Each scene shows the same named points in several views. A view is turned or mirrored, and shifted as a whole, has a little noise and may leave points out.
In the rows, zero is written as 128.

Scene 1
View 1
Sil: 105 137 153 113  92  95 149 135 128 112 142  96 127  92 131 158  94 132 147 137 131 147 106 117 108 101 118 127 109 158 134 144 166 137  99 115 122  89  86 131 138 136 131 158 147 116 127 140 123 138 129
Nani: 124 147 138 119 111  89 131 116 133  98 138 105  99  89 115 147  98 137 145 128 120 150 120 121 128  86 125 105 123 159 151 146 168 141  89 126 122  89  96 126 149 121 149 137 143 103 122 121 143 132 124
ledu: 101 129 154 126 113  99 140 142 114 114 158  95 140  86 141 155  78 122 129 142 150 144  98 131 101 101 121 131 108 166 129 157 162 122 104 114 136 109  96 125 136 141 122 158 132 123 122 143 112 151 130
Bopul:  99 124 144 126 150 111 136 125 120 113 168 103 123  81 128 135  88 104 115 124 165 141 106 138 110  92 147 132 121 158 120 166 163 124 110 118 131 108 112 118 124 136 117 152 142 113  96 143 123 138 120
ber: 126 137 139 126 132 110 136 114 135 112 155 111 109  88 113 150  63 123 110 133 115 141 112 161 112 107 105 122 137 166 140 144 146 117  99 115 143 112 109 128 153 140 128 174 128 126 125 143 123 153 127
taka: 147 163 154 145 137 101 129  93 175 112 128 108 103 109 100 141  69 145 134 125 122 133 105 173 120  98 135 121 128 151 150 132 198 160  84 119 119 133  91 149 186 140 159 166 131  98 104 150 136 116 125
sisur: 120 129 123 131 116  89 123 145  69  94 179 102 122  62 143 157  43 126 112 150 118 174 100 140 110  99  88 107 118 194 150 166 115  74  95 131 173 123 131  97 151 127 130 138 100 133 157 119 121 186 135
keri: 107 126 130 121 129  90 127 135  92  98 169 102 109  69 135 141  90 117 126 134 145 159 115 114 120  81 127 107 121 173 137 169 141 110 101 126 143  93 117 104 126 118 128 125 129 111 122 116 128 157 122
bolek: 103 108 161 131 135  99 134 141  99 117 181 104 123  84 136 158  65 101 116 142 149 134 100 152 107 106 110 120 118 175 114 169 135 113 115 119 147 122 114 115 134 134 119 156 115 132 133 143 104 171 134
kose:  94 130 151 108 112  97 144 137 122 116 151 103 121  85 133 152  98 119 123 136 138 135 111 115 112  98 113 125 120 160 128 161 147 127 108 109 136  75  93 129 122 131 122 164 138 122 124 134 111 154 127
Gefu: 135 136 144 129 120 103 134 115 133 105 153 115  99  93 105 161  52 129 117 139  95 140 113 172 114 114  89 106 136 172 144 136 139 122  92 122 146 123 109 127 167 135 141 168 120 128 146 142 124 158 135
Labal: 103 121 137 123 140 109 134 127 109 110 173 105 120  77 127 140  80 107 110 129 147 147 111 138 109  98 128 127 128 168 128 163 145 111 108 118 140 105 117 114 129 135 114 153 136 119 112 137 118 150 125
Bemo: 106 139 125 129 168 111 128 117 120 117 168 111 124  71 129 127  73 112  84 128 154 144 109 143 110  86 133 138 142 165 134 173 150 100 109 106 157 103 118 123 129 143 115 172 128 116  97 136 117 151 116
Lukep: 110 128 168 115 105  86 142 125 144 109 141 105  92 106 111 156 115 118 156 126 129 123 118 128 129  98 124 104 118 152 124 148 163 166 102 122 108  86  84 132 136 116 147 146 148 111 123 134 124 135 127
fomaf: 136 124 128 126 135  93 124 109 118  94 169 118  67  84  97 145  75 108 120 126 103 145 132 157 134  98 108  82 145 173 144 150 125 125  97 138 141 109 124 107 150 112 145 131 126 118 138 121 139 158 127
Fuge: 109 137 139 108 118 111 144 117 139 114 144 108 112  87 112 147  89 119 118 128 120 140 119 133 112 105 115 130 134 157 137 144 154 128 103 111 129  83  99 133 133 139 121 174 148 121 115 142 126 143 123
nezu: 127 141 154 131 134  82 126 112 137 105 146 110  87  95 113 139  99 128 136 125 133 134 116 139 135  83 133  98 127 158 138 156 165 154  98 124 128 100  96 129 152 116 156 137 126 103 115 122 131 138 124
rakiz: 143 156 131 148 180 112 116  82 159 105 148 112  89  92  94 115  80 122 111 108 147 139 118 173 125  85 167 121 144 151 148 152 192 144  91 124 126 132 114 133 165 133 146 148 140  91  76 141 145 112 113
zuv: 123 127 138 120 130  99 131 119 125 105 159 112  93  88 111 149  76 114 117 130 116 140 120 148 122  99 110 105 137 168 137 153 136 123 101 122 141 103 114 119 143 125 134 154 130 121 131 131 127 157 127
gal: 109 119 134 113 135  98 131 125 108 103 167 110  94  77 116 143  91 106 119 128 129 142 123 130 125  92 119 107 134 169 132 164 130 120 107 123 138  90 114 109 125 118 124 141 138 119 125 124 126 158 122
Zele:  95  89 134 104  93 117 154 148  81 100 189  96 118  77 123 171  75  86 137 139 120 158 117 130 104 125 103 113 113 175 118 144 113  95 111 138 125 106 124  87 116 132  97 136 157 146 145 146 125 166 136
nat: 126 140 114 122 115  81 118 129  89  82 158 107  95  66 127 140  81 132 129 138 118 173 118 113 128  77 112  89 126 181 160 160 133 102  87 138 151  97 121 102 147 113 147 115 121 111 139 103 141 158 126
View 2
Zele: 125 143 129 137 173 105  98 129 175 137 118 127 121 113 155 130 109 124 105 102 143 162 119 115 160 112 110 146 179 137 168 144  97 140 100 121 107  87  80 146 144 121 148 156 161 136 124  97 153 152 130
keri: 131 145 149 107 165 112 111 101 146 146 137 140 120 104 138 114 116 120 110 122 150 143 163 139 133  95 129 132 166 126 156 119 103 123 119 130 116 105 119 127 140 103 127 143 148 126 180 120 120 122 126
Lukep: 119 133 137 101 151  99 131  99  99 149 124 131 104 122 145 141 117 132 107 108 138 168 124 150 128 130 122 147 114 122 148  98 119 155 129 125 139 100 150 113 155 146  99 136 142  98 139 139 121 123 124
rakiz: 158 164 127 121 130  94 126  86  93 151 166 152 143 127 104 103 138  94 164 120 158 110 133 164 122 112 134 141  94  89 102 101  97 123 107 175 125 124 181 125 165 153 126 143 155 116 160 163  83 118 117
Labal: 139 146 138 125 167 104 121 111 144 133 132 137 140 117 133 125 120  99 121 119 154 138 142 127 145 117 121 136 154 121 149 123  94 113 118 138 114 104 124 138 147 124 136 137 157 136 148 133 109 129 133
zuv: 147 144 140 127 146 115 112 112 127 150 135 134 124 118 138 126 109 118 129 130 144 150 143 134 126 118 137 144 142 108 131 121 110 127 105 127 126 104 133 126 144 136 133 130 166 129 133 112 116 125 138
sisur: 165 138 144 127 155 131  95 130 175 141 132 145 117 114 159 100  95 125 138 162 142 161 164 115 138  88 143 118 193 125 147 132  93 114 101 126 103 100  96 136 146 100 145 129 176 154 164  65 111 125 146
ledu: 145 125 136 113 165 101 135 113 143 123 115 139 118 131 150 127 118 109 115 126 144 160 129 122 155 121 116 123 152 138 162 106  84 126 134 144 111 100 128 135 160 126 116 128 152 128 149 129  99 130 142
Bopul: 134 149 139 124 174  91 130 103 135 132 137 138 138 116 123 123 135  93 117 109 158 131 136 132 148 119 113 132 139 120 154 113  89 112 127 147 115 107 139 140 152 128 126 141 148 130 158 156 101 131 123
Fuge: 139 136 139 113 148 107 135  93 121 135 117 134 128 128 135 142 107 105 117 110 147 145 122 140 141 128 131 155 143 131 131 109 101 125 121 138 126 111 135 127 154 142 134 119 151 118 122 136 112 129 155
ber: 160 141 136 127 140 111 124 112 127 137 128 137 130 133 140 127 105 104 142 138 143 149 131 129 135 124 137 142 140 115 123 116  98 122 108 141 121 107 137 130 155 143 138 118 171 134 122 113 100 126 153
Bemo: 153 151 146 127 164 108 129  99 138 129 139 138 155 114 117 124 123  78 128 127 164 118 157 126 143 117 130 136 158 115 135 116  88  86 123 146 111 119 138 140 145 125 143 121 159 148 153 146  85 123 145
taka: 169 135 124 107 118  95 137  94  85 145 141 153 114 151 131 114 123 112 166 137 140 148 110 156 129 125 137 135  91 104 102  87  96 144 115 172 130 116 184 119 180 165 110 123 160 108 135 137  79 114 136
kose: 135 129 145 110 163 109 137 105 128 132 110 130 120 124 141 145 108 111 105 123 145 160 136 129 144 130 125 137 151 135 154 107  99 124 133 126 124 101 132 126 150 131 118 116 151 123 138 132 107 125 151
gal: 128 152 147 120 158 111 111 107 134 148 135 132 129 106 131 129 115 114 111 116 152 142 158 138 128 111 130 145 152 114 143 126 114 123 113 120 126 101 126 127 136 125 133 137 156 127 150 124 125 125 129
nezu: 137 144 144 105 143 105 121 100 101 154 141 140 112 117 134 120 118 125 128 128 142 152 149 151 114 116 136 134 115 106 133 101 117 141 121 135 136 106 162 111 152 136 106 136 151 107 161 130 106 114 122
fomaf: 143 160 140 133 134 118  91 117 122 164 149 136 122 109 137 114 106 129 138 133 142 147 156 142 112 104 145 148 137  93 119 131 127 137  91 121 130 101 132 121 136 135 139 142 171 127 138  96 131 121 123
bolek: 147 139 140 139 177 108 118 139 147 128 126 131 130 120 149 124 122 105 120 139 149 162 150 100 148 126 114 114 155 113 166 123  93 115 118 125 111  89 125 142 144 129 122 132 169 149 142 118 103 131 130
Nani: 135 137 139  93 134 108 125  84 111 154 132 142 106 121 138 122 108 133 123 117 139 149 131 164 124 103 138 148 131 126 130 101 111 146 118 143 132 116 144 111 160 130 116 135 144  99 159 121 116 120 136
Gefu: 166 140 133 130 134 118 110 124 129 145 132 140 119 131 149 117 101 121 148 147 136 161 131 130 130 116 142 138 140 109 118 121 108 133  98 137 120 102 134 128 155 144 135 123 176 133 124  89 109 126 145
View 3
ber: 113 119 124 126 185 130 151 125 133 105 136 115 142 139 103 162 147 138 117 132 108 141 152 109 156 126 128 144 119 117 132 142 112 121 142 114 126 131 133 134 118 120 128 145 116 122 117 113 114 113 153
Sil: 115 122 129 143 175 122 158 137  91  96 125 116 143 119  68 165 149  95 100 106 117 123 137 110 148 125 129 118 125 128 115 157 108 117 146 141 128 136 151 146 106 139 142 153 141 158 117 125 133 112 153
Lukep: 135 151 121 142 167 138 142 133 113 103 124 119 147 128  70 157 139  87  99 100 133 134 125 138 157 125 126 102 134 134 131 128  92 112 128 131 121 148 166 141 123 134 124 150 136 179 113 131 135 107 155
Labal: 110 106 104 121 166 104 151 127 117 123 127 121 146 129  74 160 130 123 105 135 112 152 152 109 155 125 117 123 126 120 141 146 130 133 136 110 123 152 117 134  99 126 143 154 129 114 129 118 137 108 144
ledu:  97  97 125 129 183 112 153 134  94 106 134 120 142 124  76 163 141  99  93 120 109 133 148 109 147 126 133 111 117 111 123 160 128 119 146 129 126 141 129 145 101 129 142 151 141 133 124 117 139 110 143
keri: 112 106 104 136 144 102 151 106 104 127 108 119 135 144  52 169 130 125  84 108 103 143 139 117 163 118 120 120 129 126 140 131 120 126 138 102 118 149 127 130  93 145 153 165 144 111 125 126 144 103 156
zuv: 122 129 114 131 171 130 147 118 132 115 123 115 142 148  83 161 133 140 108 120 107 141 145 119 163 122 125 135 123 124 141 132 104 130 133 102 119 138 138 133 117 126 130 152 121 126 118 120 126 109 158
sisur:  87  81 128 140 179 111 152  95 115 119 120 113 124 173  70 173 123 171  79 107  73 122 156 101 167 106 155 146  93 105 138 153 122 138 155  76 120 130 113 139  90 129 153 170 136  68 122 122 140 112 171
nat: 113 117 108 146 141 117 155  81 113 127  99 109 123 168  56 174 141 152  83  89  95 133 131 117 173 110 136 141 122 128 136 116 103 118 143  91 118 129 136 125  96 158 161 171 138  97 119 132 133 106 174
taka: 103 152 128 121 190 153 145 108 137  96 145 112 144 138 147 164 192  90 117 117 145 146 130 128 154 142 119 134 128 109 123 105 105  86 135 149 131 120 147 118 132 141 132 133 103 160 109 100 105 103 145
nezu: 119 141 111 135 154 135 139 104 122 113 124 118 140 147  89 162 153 105  92 102 126 148 129 141 165 124 116 111 136 122 140 103 100 104 129 119 121 143 152 123 124 138 130 149 129 149 113 121 129 102 156
Gefu: 112 131 134 130 197 147 149 116 145 101 137 111 139 157 111 163 144 150 116 121 102 131 149 115 159 121 146 150 103 111 135 139  96 124 144 103 123 123 137 136 126 115 122 149 111 124 110 114 111 114 163
Fuge: 128 127 118 128 169 121 161 142 116 103 128 117 144 118  79 159 146 123 122 134 113 141 149 111 150 127 110 137 137 134 123 147 109 121 141 130 128 138 147 137 117 128 130 146 126 144 120 123 116 112 153
Zele: 127 114 111 138 185 111 151 147 119 129 103 114 146 128  39 161  89 133 113 117 105 112 148  92 154 123 161 135  98 144 138 190 122 170 129  89 108 149 115 150  77 125 151 169 130 116 130 130 156 125 166
kose: 122 109 120 135 162 112 156 143  97 103 128 123 142 123  58 160 132 114  97 122 103 137 149 119 154 120 115 112 132 125 128 156 114 123 147 129 125 150 148 148 112 123 130 153 148 144 120 127 134 108 148
Bemo: 106  93  99 108 155  97 157 123 121 122 134 125 141 126  92 162 147 134 110 156 103 173 164 106 155 129  92 129 141 109 141 135 140 122 141 116 130 152 115 126 107 123 139 147 127 100 129 109 123 104 136
rakiz: 108 152  90 103 160 129 144  97 148 129 129 114 147 136 139 162 183 102 123 138 153 177 134 124 158 151  91 133 146 117 143  80 122  96 119 132 127 138 125 100 119 151 143 134  94 134 122  96 112  99 139
Bopul: 112 112  95 115 162 103 150 131 112 125 125 123 148 116  80 159 138  97 107 139 127 160 150 111 151 136 108 111 135 122 139 137 140 124 129 124 124 157 119 130  97 133 147 149 128 127 131 113 140 105 137
fomaf: 132 146 107 132 161 139 141  98 153 128 116 110 139 167  83 161 127 155 107 108 109 140 135 131 175 118 136 140 120 128 153 112  93 130 124  81 113 139 139 123 118 132 131 160 114 114 117 127 127 110 168
gal: 129 122 102 132 152 113 148 121 122 124 113 117 140 138  58 160 122 135 100 120 106 147 146 122 164 118 116 123 133 132 145 133 113 133 132  99 118 153 137 133 107 130 136 159 133 120 122 128 136 106 156
View 4
Fuge: 105 139 120 122 126 102 124 138 103 129 132 129 122 128 141 137 143 128 133 135 122 144 136 140 148 134 154 117 134 122 131 117 128 112 132  90 116 144 145  87 137 123 111 115 117 129 137 141 124 125 138
rakiz: 126 108 102 148 121  79 119  96 119 129 126 122 162 113 124 149 155 119 137 113  99 137 144 154 169  88 165 129 155  92 116 122 121 133  95 100 104  82 170  80 168 109 119 103 155 122 145  92 144 172 148
taka: 122 132 130 130 104 107  82 125 111 140 163 143 143 103 122 149 151 128 132 128 100 143 127 150 158 102 160 133 135  87 129 116 134 139  91  96  94  72 175 101 140 105 110  95 130 125 145  89 129 158 144
sisur: 106 113  95 172 145  63 110 173 114 142 129 135 187 131 138 151 145 151 131 135 192 139 163 177 132 128 156 136 119  95 126 144 146 120 150 114 145 184  92 117  79 146  94 110 113 146 171 126 133  81 104
zuv: 104 124 110 140 127  88 121 132 119 130 130 135 153 122 135 151 129 139 134 127 134 143 151 158 157 141 158 126 141 114 125 133 132 117 130  95 130 143 127 109 116 128 119 110 115 135 145 124 133 123 121
keri: 114 120 101 150 141  83 133 147 110 149 115 111 165 132 146 136 132 125 156 107 144 137 166 164 140 110 167 113 136 122 120 130 129 124 133  94 137 169  98 103 118 119  98 119 147 139 145 134 128  97 122
bolek:  70 113 107 147 143  85 121 145 110 156 141 127 177 130 147 154 124 150 146 123 162 138 153 146 112 128 150 126 128 105 116 115 141 114 154  91 138 169 139 119 137 134 116 126 108 131 141 113 115 101 112
ledu:  90 128 119 136 133 102 110 164  94 161 143 126 150 126 151 140 141 136 149 122 147 137 144 144 115 108 152 117 118 113 126 109 138 122 143  91 121 156 143 104 139 119  98 120 125 130 140 126 106 101 122
nat: 136 121 103 161 135  75 119 153 121 132 117 121 164 127 134 139 138 123 146 116 148 140 169 186 163 120 173 120 138 113 129 149 131 132 119 105 136 159  74 108  83 117  95 104 146 148 159 136 143  97 120
Gefu: 100 130 119 141 120  89  97 143 120 124 148 156 158 115 127 161 140 146 118 146 142 148 140 162 154 147 152 139 134  93 132 135 143 119 129 102 123 129 141 119 103 135 120  99  96 134 156 113 132 129 119
Nani: 130 140 127 129 117 108 107 144 115 139 133 125 132 118 136 136 138 115 149 115 110 143 150 164 163 114 169 113 139 119 133 130 128 131 105  91 112 123 113 102 112 100 102 101 139 140 142 133 129 120 135
Lukep: 101 143 139 109 114 130 112 135 119 150 145 126 129 118 141 139 107 117 161 106  99 143 148 149 149 129 166 103 142 130 129 116 129 125 111  73 116 124 125 121 132  96 119 110 128 138 123 130 114 118 130
fomaf: 111 118 106 147 127  83 127 122 143 119 120 136 166 119 129 161 120 133 133 124 133 144 162 178 177 147 164 128 154 109 126 148 131 119 118  98 134 136 105 122 103 124 129 100 114 144 152 122 146 130 113
Bemo: 104 107  92 155 144  60 136 120  91 134 121 115 162 135 138 142 153 143 133 132 145 133 139 136 131 113 154 125 133 113 115 115 124 117 141 102 135 160 153  76 152 142 104 135 142 118 146 116 132 123 139
ber: 104 128 113 141 125  86 113 140 114 126 137 143 151 119 133 152 150 140 123 141 139 143 137 156 154 133 154 134 136  99 128 127 134 117 130  99 116 131 146 100 123 133 114 104 105 132 152 119 133 135 124
nezu: 118 127 125 134 114 103 109 120 122 143 143 123 149 116 129 145 120 126 154 107 106 143 152 156 155 116 170 116 145 118 123 129 127 133 101  90 124 115 120 115 122 105 111 111 149 133 137 109 130 129 134
Bopul:  93 112 101 139 143  88 137 131 104 153 119 111 159 131 151 140 141 129 151 107 132 136 150 142 128  99 156 114 137 115 114 107 127 118 137  87 120 148 153  87 169 119 111 124 139 126 135 122 121 121 131
Sil: 101 148 134 116 123 121 105 166  98 155 144 128 124 122 149 133 138 123 150 121 124 143 139 148 132 114 158 107 124 124 135 110 134 122 130  85 110 144 132 101 126 107  97 109 122 135 135 141 110 103 129
gal: 103 122 105 140 135  83 141 129 119 134 115 119 153 129 141 144 122 129 146 116 135 140 159 154 150 133 163 114 145 125 121 130 127 117 134  91 137 160 111 106 122 125 117 119 128 138 138 134 130 111 124
kose:  96 137 122 122 131 103 122 146  94 147 139 122 130 131 146 138 127 131 151 123 131 140 141 135 128 132 157 108 127 136 125 113 130 114 141  84 131 167 129 100 127 121  99 127 128 129 132 139 111 101 131
Zele:  70 125 106 132 147 102 147 181 129 149 100 128 157 131 172 143 130 130 142 118 173 147 168 168 138 132 150 120 135 114 127 119 140 101 172  84 123 191 114 109 126 131 125  99  75 154 143 165 119  91  95
View 5
kose:  98 126  67 100 144 141 108 127 102 104 129 118 130 107 139 101 125 135 147 143 116 119 135 122 135 130 106 134 126 129 123 114 126 123 124 136 137 113  94 102 126 114 134 101 163 116 124 143 115 127 124
bolek:  79 139  71  98 134 107 135 143 112 105 128 126 141 133 131 101 131 176 132 112  97 109 140 112 115 133 116 129 120 122 138 114 135 118 123 129 141 133 117 109 144 128 118  90 152 122 124 159 138 122 109
nat: 134 140  78 124 117 140 116 126  94  77 120 111 153 140 159  99 162 169 169 118 141 164 150 140 113  99 107 144 147 149 111 125 149 102 133 126  95 143 111 105 122 112 110 129 136 109 145 179 121 110 141
ber: 118 134  82 118 137 137 142 128 113 106 149 132 126 146 112 126 119 156 111 116 115 141 145 128 117 123  98 136 123 113 135 118 124 121 116 130 133 126 100  95 120 110 129 109 144 130 134 158 138 115 134
keri: 111 134  80 112 129 130 112 143  99  90 117 112 149 117 153  91 152 166 170 131 121 138 143 129 111 116 104 139 128 148 123 122 145 112 130 141 110 131 110 106 135 120 113 119 145 103 137 157 119 114 123
Zele:  88 132  59  94 170  97  99 146 115  99 121 144 155 138 151  89 126 165 158 106 146  79 137 130 126  93 118 140 118 108 112 122 139 123 130 109 116 118 109 107 112 134  96  80 110 100 134 173 135 125 114
Lukep: 136 157  97  96 144 151 111 113 122 105 124 122 149 107 127 130 118 131 150 143 123 135 109 147 150 143 107 145 139 142 126  97 119 137 123 131 134 105 108 111 115 107 130 118 147 119  95 120 103 148 133
Sil: 128 127  72 100 136 142  97 120 117  93 123 128 146 115 125 107 116 120 136 141 124 118 126 134 135 134 108 141 124 127 111 108 135 129 121 146 141 115  89 111 113 112 139 108 154 125 110 147 114 132 133
Nani: 155 143  97 118 129 157 111 116 115  92 126 119 148 123 130 121 131 135 147 140 131 159 126 151 131 127  97 152 138 148 119 109 134 124 123 140 116 121  98 107 110 104 132 133 143 116 117 144 111 129 145
sisur:  96 132  46 124 115 108 133 131  94  78 124 118 145 164 149  87 155 182 137  90 126 133 165 114 103 101 122 132 138 121 109 129 158  94 129 114 117 158 114 110 132 125 106  98 140 124 152 208 143 103 130
Bopul: 104 125 104 109 141 128 120 162 117 107 129 127 138 106 120 105 128 160 145 143  97 122 136 122 103 133  89 138 100 135 146 115 137 128 119 160 127 117 101  98 135 120 128 112 145 105 130 132 126 116 111
fomaf: 131 166 102 123 139 134 146 125 110 103 145 124 138 152 141 135 143 188 150 106 133 162 136 144 125 110 104 143 147 137 139 118 122 116 125 102  99 129 124  99 118 110 102 122 118 114 133 155 133 121 135
nezu: 144 158 110 114 122 152 130 122 117 102 126 113 144 121 127 133 134 158 147 136 110 164 124 145 128 144 100 145 139 153 139 103 127 124 122 139 121 122 112 108 130 106 130 132 150 119 111 134 112 130 135
taka: 171 148 125 127 113 163 144 122 140 103 139 131 142 141  80 158 109 138  89 131 100 170 123 151 118 159  90 147 117 132 145 100 127 133 107 161 142 122  97 106 113  94 152 139 144 144 105 132 130 122 148
Labal:  97 125  86 111 141 124 122 154 109 104 135 125 134 120 131 103 132 165 143 130 109 120 144 123 106 120  96 134 111 128 135 121 134 120 122 141 124 123 104  97 132 120 121 105 143 109 138 151 131 113 116
rakiz: 159 144 151 134 123 155 150 158 131 112 147 130 137 126  90 151 129 172 120 142  91 179 132 149  91 144  68 148 103 148 170 116 128 130 108 171 113 118 101  91 125 100 137 149 131 115 132 117 133 106 133
Gefu: 127 148  81 121 130 134 151 113 116 103 151 133 130 164 115 138 119 162 103  98 122 146 141 134 127 124 111 139 137 113 133 113 123 116 115 112 131 132 106 101 115 109 124 106 135 139 126 170 140 118 142

Which points are out of place in each view (at most two, in the order of its rows)? Write - if all are in place.
view 1: -
view 2: kose, Gefu
view 3: -
view 4: ber
view 5: -
